Points on a hilly landscape, in no order, each with its height.
From any point a climber steps to the highest of the 2 points nearest to it. It stops when none of these is higher. Distance is the straight distance between rows; heights are no part of it.
<990>: [137 124 133 124  87  97 119  74 100 174 115 161 147  98 172 161 116 108
 154 103  98  95 151 174 131  81]  (h 160)
<820>: [190 131 105 123 129 164 138 110 159 158 140 142 137 143 151 107  99 113
 108  79 148 137 114 150 155 160]  (h 634)
<915>: [109 116 144  87 136 131 105 186  87  33 149  88 126 180  80 128 139 121
 124 154 130 126 160  69 127  36]  (h 563)
<668>: [102 141 145 105 102  83 123 128 129 127 121 126 132  96 125 162 156 101
 133 162 137 133 136 118 156 108]  (h 369)
<1137>: [138 130 105 133 162 168  82 141 124 114 127 121 131 135  81  90 135 147
 175 105  92 108 114  75  45 140]  (h 316)
<922>: [131  94 105 154 175 119 128 103 167 183 130 138 179 157 164 143 122  90
 144  88 121 149 102 168 153 170]  (h 271)
<286>: [119  98 115 148 104 136 126  81 115 148 144 133 120 129 159 135 137 155
 114 152 122 113  92 172 125  88]  (h 239)
<717>: [139 112  71  82 160 127 106 115 136 123 178 116 163 176 140 130 138  82
 140  91 124 139 138 123 184 102]  (h 178)
<311>: [147 121 116  89 154 195 112 153 100  99 142 140  87 122  77 118 155 161
  97 118 153 109  97  50 118 117]  (h 367)
<709>: [127 125 178 118  80 140 102 113 108 114 113 155 115 165 116  75 137 142
  42 163 164 135 116 146 189 121]  (h 228)
<245>: [ 99  98 116 138 135  74 122 102 134 187 108 136 193 154 157 152 138  70
 160 102 122 142 149 167 172 153]  (h 296)
<645>: [103 171 152 120 138  90 154 173 174 114 110 107 120  78 109 115 165  97
 135 169 153 165 143  95 136 162]  (h 270)
<607>: [ 92  86 107 176 163 126 137  90 120 185 105 122 192 126 175 158 100 117
 135  85 128 132  96 183 109 167]  (h 252)
<1121>: [138 121 149 120 118 126  85 147 151  92 128 119 155 205 104  81 156 101
 128 158 138 162 134 128 173  93]  (h 313)
<9>: [156 121  95 163 116 157 142  98 132 148 123 110 144  66 145  69 121 135
 187 104 100 127 162 157  79  97]  (h 208)
<531>: [ 96  99 102 162  87 106 167 127  78 138 135 105 114 130 159  93 101 156
  83 132 150  94 151 185 115 131]  (h 515)
<1105>: [ 83 123 154 139 115  77  85 120 116 101 116 108 140 154 110 152 145 103
 196 168  85 120 136 118 108  90]  (h 240)
<848>: [178 112 110 127 127 162 125 118 140 135 173 160 125 182 143  92 126 142
  79 107 162 136  86 159 177 128]  (h 690)
<713>: [139 149 108 128 149 117 184 177 143 117 133 110 112 110 110 150  85 120
 116  95 156 137 142 111 128 207]  (h 279)
<446>: [129  95  81 131 185 170  80 115 143 158 146 144 161 166 128 155 130 148
 129  91 106 114  55 127  89 153]  (h 216)
<175>: [ 85  69  70 174 133 117 154 120  80 144 154  86 169 123 161  67 118 137
 145 106 133 120 164 176 102 108]  (h 93)
<376>: [ 81 106 105 111 126 108 140  61  79 191 118 144 159 100 193 172 114 112
  85  78 152  95 116 181 146 120]  (h 487)
<505>: [144 115 183 150 171 136 106 164 166  94 106 137 112 214  93 108 171 140
 144 180  98 137  95  99 104 133]  (h 493)
<188>: [147 111  71  90 186 111 163 151 142 127 189 126 133 149 136 151 118  89
 107  77 146 140 123 125 180 143]  (h 190)
<771>: [133 151  98 133 190 161 158 148 171 133 137 118 120 117 122 161  99 160
 131  93 115 137 108 107  92 203]  (h 314)
<103>: [127 164 178  68  98  74  95 132 106 101  97 148 135 125  96 204 111  73
 133 117 115 111 154 114 147  83]  (h 564)
<534>: [106 102  88 105 121 120  99  65  84 165 130 128 161 153 160 138 103 107
 111  78 132  98 107 157 147 112]  (h 448)
<485>: [120 130  87  81 174 110 162 147 131 106 191 118 105 108 122 168 149 110
 114 127 135 135 120 104 163 105]  (h 217)
<53>: [133 101 160 157 146 153  90 133 128 115 116 144 102 186  97 155 138 171
 151 164  90 105  78  96  79 123]  (h 441)
<657>: [116 122 111 123  97  92 139 114  81 173  87 124 177 122 147  88 101  85
 126  71 142 110 200 160 146 156]  (h 25)
<77>: [104 140 132 176  86 116 182 161 138 138 119 106 103  81 135 130 106 168
 116 153 170 140 141 145 116 198]  (h 194)
<417>: [132 130 153 107  84 172  74  76 101 130  90 140 121 149 113  49 152 147
  73 153 142 125 127 112 152 108]  (h 261)
<261>: [133 113 178 105 151 158  89 145 151  82 113 142 117 185 100 112 192 121
 108 166 138 154 108  90 172  79]  (h 354)
<1087>: [ 94  94  67 146 159 107 168 143 106 142 168  94 159  90 146 119 136 112
 154  94 141 141 157 138 134 120]  (h 107)
<280>: [146 169 193  99 132  81 122 137 144 107  95 147 118 134 105 190 120  86
 160 145  78 118 143 118 116 111]  (h 454)
<162>: [104  94  91 166 182 162 125 123 151 158 132 129 168 135 161 179 108 164
 123  97 124 132  58 160  87 182]  (h 233)
<424>: [108 117  94 108 121 119  84  98 112 150 113 112 168 164 120  98 106  94
 129  97 139 129 124 116 144 155]  (h 414)
<1028>: [190 130 151 131 160 205 127 191 154  90 130 141  84 158  84  89 163 178
 120 136 133 126 120  78  99 138]  (h 299)
<530>: [ 95 116 139 155 159 156 105 132 147 140 128 142 110 139 117 168 148 186
 112 172 125 129  55  94  95 168]  (h 400)
<658>: [132  88 106 148 119 114 137 142 120 124 183 137 148 206 158  62 104 136
  72 114 170 131 115 183 173 144]  (h 635)
<92>: [104 141 147 118  84  99 115  90 131 186  95 150 146 111 162 108 135 107
  82 145 154 136 130 159 178 163]  (h 388)
<10>: [133 141 102 106 131 136 144 117 108 114 155 128  99  74 114 157 119 130
 139 109 126 115 119 103 117  98]  (h 255)
<462>: [ 80  77 102 164 130  90 116 131 129 145 152 119 165 193 145  84 124 123
 109 131 159 146 105 169 162 166]  (h 659)
<464>: [ 95 113 124 137  71  86 158 150 101 123 147 117 109 106 143  93 141 145
  78 176 171 128 150 162 154 122]  (h 457)
<471>: [107 127 117 163 151 147 129 100 109 147 120 134 149  79 160 183  66 149
 164  76 102 117 112 149  74 152]  (h 244)
<130>: [ 98  96 103 105 102 123 109 155  73  73 163  92 134 169 104  97 135 141
 108 162 152 125 144 100 141  75]  (h 632)
<1036>: [194 100 122 149 150 157 125 149 165 112 162 146 109 208 116 129 129 147
 133 128 104 126  99 142 126 125]  (h 374)
<351>: [ 66 123 153 124  97 103  98  97 109 152 107 131 125 132 124 156 132 127
  88 180 155 135  79 113 155 156]  (h 149)
<708>: [137 165 132 158 103 162 137 105 138 173  82 120 138  63 146 111  78 150
 136 117 134 133 142 128  90 186]  (h 128)
<955>: [121 121 132 170 156 122 164 149 170 111 156 115  91 114 123 144 161 155
 163 187  96 137 113 131  97 120]  (h 622)
<1033>: [144 179 188  69 167 141 146 134 135  94 104 147  72  94  98 182 149 116
 111 150 111 127 110  64 138 100]  (h 571)
<374>: [161 126 127 153 123 138 168 110 154 186 120 146 146 133 189 152  92 125
 101  82 158 134 130 191 157 178]  (h 584)
<349>: [ 82 136 146 155 103  97 145 115  80 142 124 153 116  52 157 215  76 148
 160  98 112 108 137 148  85 142]  (h 214)
<1067>: [189 140 122 110  85 139 131 112 131 133 126 127 126 118 132  72 128 106
 124 126 133 132 165 149 154  98]  (h 89)
<442>: [167 122 103 186 136 183 129 127 174 141 127 117 136 113 132  73 133 165
 173 131 101 139 123 146  68 139]  (h 231)
<82>: [102 113 140 119 138 102  77 144 122  82 122 102 146 210  91 128 147 104
 149 159 111 134 123 102 128 103]  (h 277)
<332>: [136 171 166  74 100  86 125 164 136 109  90 131 136 101  94 158 132  73
 113 137 155 138 165 109 150 113]  (h 449)
<12>: [157 135 127 175  80 147 187 140 135 140 128 110  98 104 163 118  98 183
 114 129 149 124 159 184 114 151]  (h 169)
<396>: [136  97  82 145 127 141 152 154 108 110 174 113 111 142 127 118 112 162
 108 124 151 121 105 130 117 124]  (h 303)
<646>: [147 112  90 126 122 110 132 132 118 145 124 104 189 153 136  60 113  75
 159  75 135 140 197 150 154 141]  (h 42)
<694>: [133 141 108 117 208 156 112 149 172 139 131 126 133 152  98 109 147 137
 148 117  98 132  97  87  74 183]  (h 343)
<18>: [122 121 139 151 106 119 154  77 105 204  89 156 158 116 204 174  85 130
 101  89 135  94 139 199 128 149]  (h 534)
<506>: [153 147 162 105 156 164  77 126 111  84  96 140 109 151  77 113 135 129
 168 116  82 103 124  52  77  93]  (h 281)
<755>: [105 124 193  85 137 170  99 145 121  66  78 127  96 129  99 131 188 124
 100 164 152 141 121  57 164  46]  (h 408)
<793>: [150 181 157 111 145 128 118 123 121  92 121 147  96  88 102 151  88 116
 186 100  72 118 148  89  71 128]  (h 197)
<882>: [155 149 138 184 103 158 176 116 146 181  86 117 146  79 187 135  80 173
 133  98 137 132 175 181 105 177]  (h 146)
<369>: [192 139 122 103  84 144 140  82 106 153 134 152 113 112 162 142 105 119
 110  97 127  94 140 166 151  85]  (h 123)
<727>: [131 173 164  79 149 116  81 113 106  70 117 135 116 137  88 142 119  90
 190  95  64 119 150  78  91  81]  (h 238)
<803>: [152 166 173  63 118 121 117 122 116  85 117 142 102  97  96 175 150  92
 138 136 108 116 151  92 150  43]  (h 723)
<1078>: [120 135 169 157 168 119 140 171 186  94 132 124 101 150 111  97 191 137
 142 202 119 164 103 108 120 136]  (h 550)
<594>: [126 148 160 120  60 114  97  78 129 160  89 144 138 118 153  68 159 113
  99 170 123 129 164 168 163 112]  (h 341)
<389>: [121 173 129 147 148 169 150 130 142 120 136 123  91  49 131 186 103 196
 148 130 107 128 116  95  71 150]  (h 326)
<267>: [115 172 168  75 167 138 128 166 130  65 104 107  99 123  87 127 177 108
 119 156 131 144 133  56 130  75]  (h 476)
<42>: [ 82 146 141 144 127 106 152 156 151 130 124 115 104  89 112 137 140 136
 102 171 175 158 100  97 133 196]  (h 230)
<275>: [117 186 182 104 154  75 123 144 174 123  73 123 147 116 109 139 141  66
 180 145  89 146 159 101 108 149]  (h 373)
<970>: [135  95 108 143 143 142 157 168 136  99 208 142  96 157 132 129 144 171
  78 149 169 143  76 138 166 128]  (h 273)
<595>: [177 116 112 152 138 190 131 170 142 110 157 129  93 172 106 130 123 198
 117 118 138 117 104 119  96 154]  (h 337)
<896>: [120 133 124 120 163 113 101 119 168 141 114 124 147 155 114 132 131  94
 143 129 112 147 102 103 131 172]  (h 377)
<702>: [118 117 138 141  78  82 106 101 102 135 108 126 150 123 133 120 127 106
 193 136  91 111 175 161 117  88]  (h 198)
<519>: [121 118 118 130  93 113 178 155 105 101 176 118  72  80 125 149 150 156
 101 177 162 127 126 129 143  85]  (h 393)
<785>: [ 98 121 167 152  91 102 126 136 138 124 146 153 124 163 136  83 141 147
  64 176 177 147  96 174 199 154]  (h 195)
<44>: [163 129 120 134 129 117 184 186 140  89 164 115  92 140 113 153 108 133
 105 134 151 134 133 130 141 148]  (h 264)
<78>: [136 146 101 101 105 120 135 136 134 145 117 110 162  88 130  68 136  83
 132 103 159 155 190 124 166 143]  (h 61)
<887>: [194 145 146 153 139 194 127 138 182 123 122 139 100 122 113  86 156 164
 150 155 111 145 120 101  99 128]  (h 260)
<974>: [109 117 154 157 111 140 107 106 143 157 124 157 123 156 145 127 132 160
  79 167 154 144  60 144 156 170]  (h 172)
<1113>: [152 163 141 140 137 117 151 126 137 141 118 147 127  57 133 154  95 103
 202  84  81 126 181 128  95 142]  (h 159)
<312>: [123 142 137 103 130  84  89 104 155 151  98 130 174 146 129 154 138  60
 171 124 100 137 147 126 160 134]  (h 334)
<965>: [130  97  73 101 176 137  88 100 118 129 170 133 148 182 121 156 132 116
 138  86 107 110  87 113 134 100]  (h 196)
<198>: [101  86  99 141  80 122 135 136  59  95 158  98 104 158 124  65 117 175
  77 165 148 101 135 144 115  92]  (h 573)
<75>: [162 131 117  88 154 150 131 188 100  59 146 114 100 159  61 108 115 134
 113 112 136 114 134  61 102 111]  (h 419)
<411>: [130 123 104 139 129 160  66  80 113 137 121 131 154 121 115  91 124 139
 188 108  80 113 113 111  66 102]  (h 293)
<36>: [ 85 131 152 113  61 134  79  84  97 117  98 117 130 146 129  79 171 131
  92 189 129 125 160 141 166  75]  (h 297)
<466>: [ 67 123 122 107  82  71 118  81  90 188 100 148 156  99 173 154 145 109
 104 128 139 111 147 165 167 127]  (h 436)
<52>: [142 126 135 153 129 151 162 130 168 135 177 154  86 114 158 173 152 176
  88 159 157 150  79 155 171 130]  (h 268)
<30>: [125 129  98 135 146 114 168 124 135 163 135 127 150  41 147 135 141  98
 181  92 114 140 174 138 127 122]  (h 129)
<167>: [195 122 115 102 168 137 131 163 154  83 162 125 120 192  97 107 135 105
 139 124 100 132 139 111 135  95]  (h 424)
<620>: [129 131 137 129 102  92 165 131 149 151 148 153 102  89 157 189 153 124
 109 162 142 133 113 157 170 123]  (h 311)
<186>: [119 123 125 160 112 145 106  75 117 156 111 132 137  93 146 137 105 154
 161 129  93 115 105 144  79 116]  (h 269)
<221>: [113 142 138 127  61  91 138 127  96 154  78 119 142  93 130  84 104 112
 108 129 143 111 189 152 123 160]  (h 3)
<1115>: [132 151 134 134 141  99 138 145 181 139 106 111 151  92 124  97 162  79
 181 148 117 163 169 121 134 148]  (h 317)
<31>: [165 136 139  85 154 119 131 182 116  46 149 104 118 174  76 126 117 101
 144 125  99 119 165  96 113  57]  (h 491)
<557>: [ 92 133 116 128  90 108 166 114  72 156 121 130 118  53 149 171  89 142
 111  96 158  97 135 145 117 144]  (h 182)
<891>: [116 167 164 151 156 156 131 147 154 121 101 124  87 117 111 169 121 187
 132 170 115 131 100  69  75 182]  (h 364)
<888>: [151 157 106 142 113 167 173 127 116 124 144 117 101  42 140 148  84 167
 140  88 136 113 144 131  92 132]  (h 292)

Where does a climber stop that starts at each point below?
<882> | <103>
<485> | <955>
<557> | <955>
<657> | <803>
<442> | <130>

Call two points neighbours if one is among the 2 nearest of the other. Go from one point of each pair to the other, from neighbour to neighbour, staying as high as possible. Name the lowest point that can't be avoided.
<396> and <694> | <44>
<130> and <103> | <620>
<848> and <462> | <658>
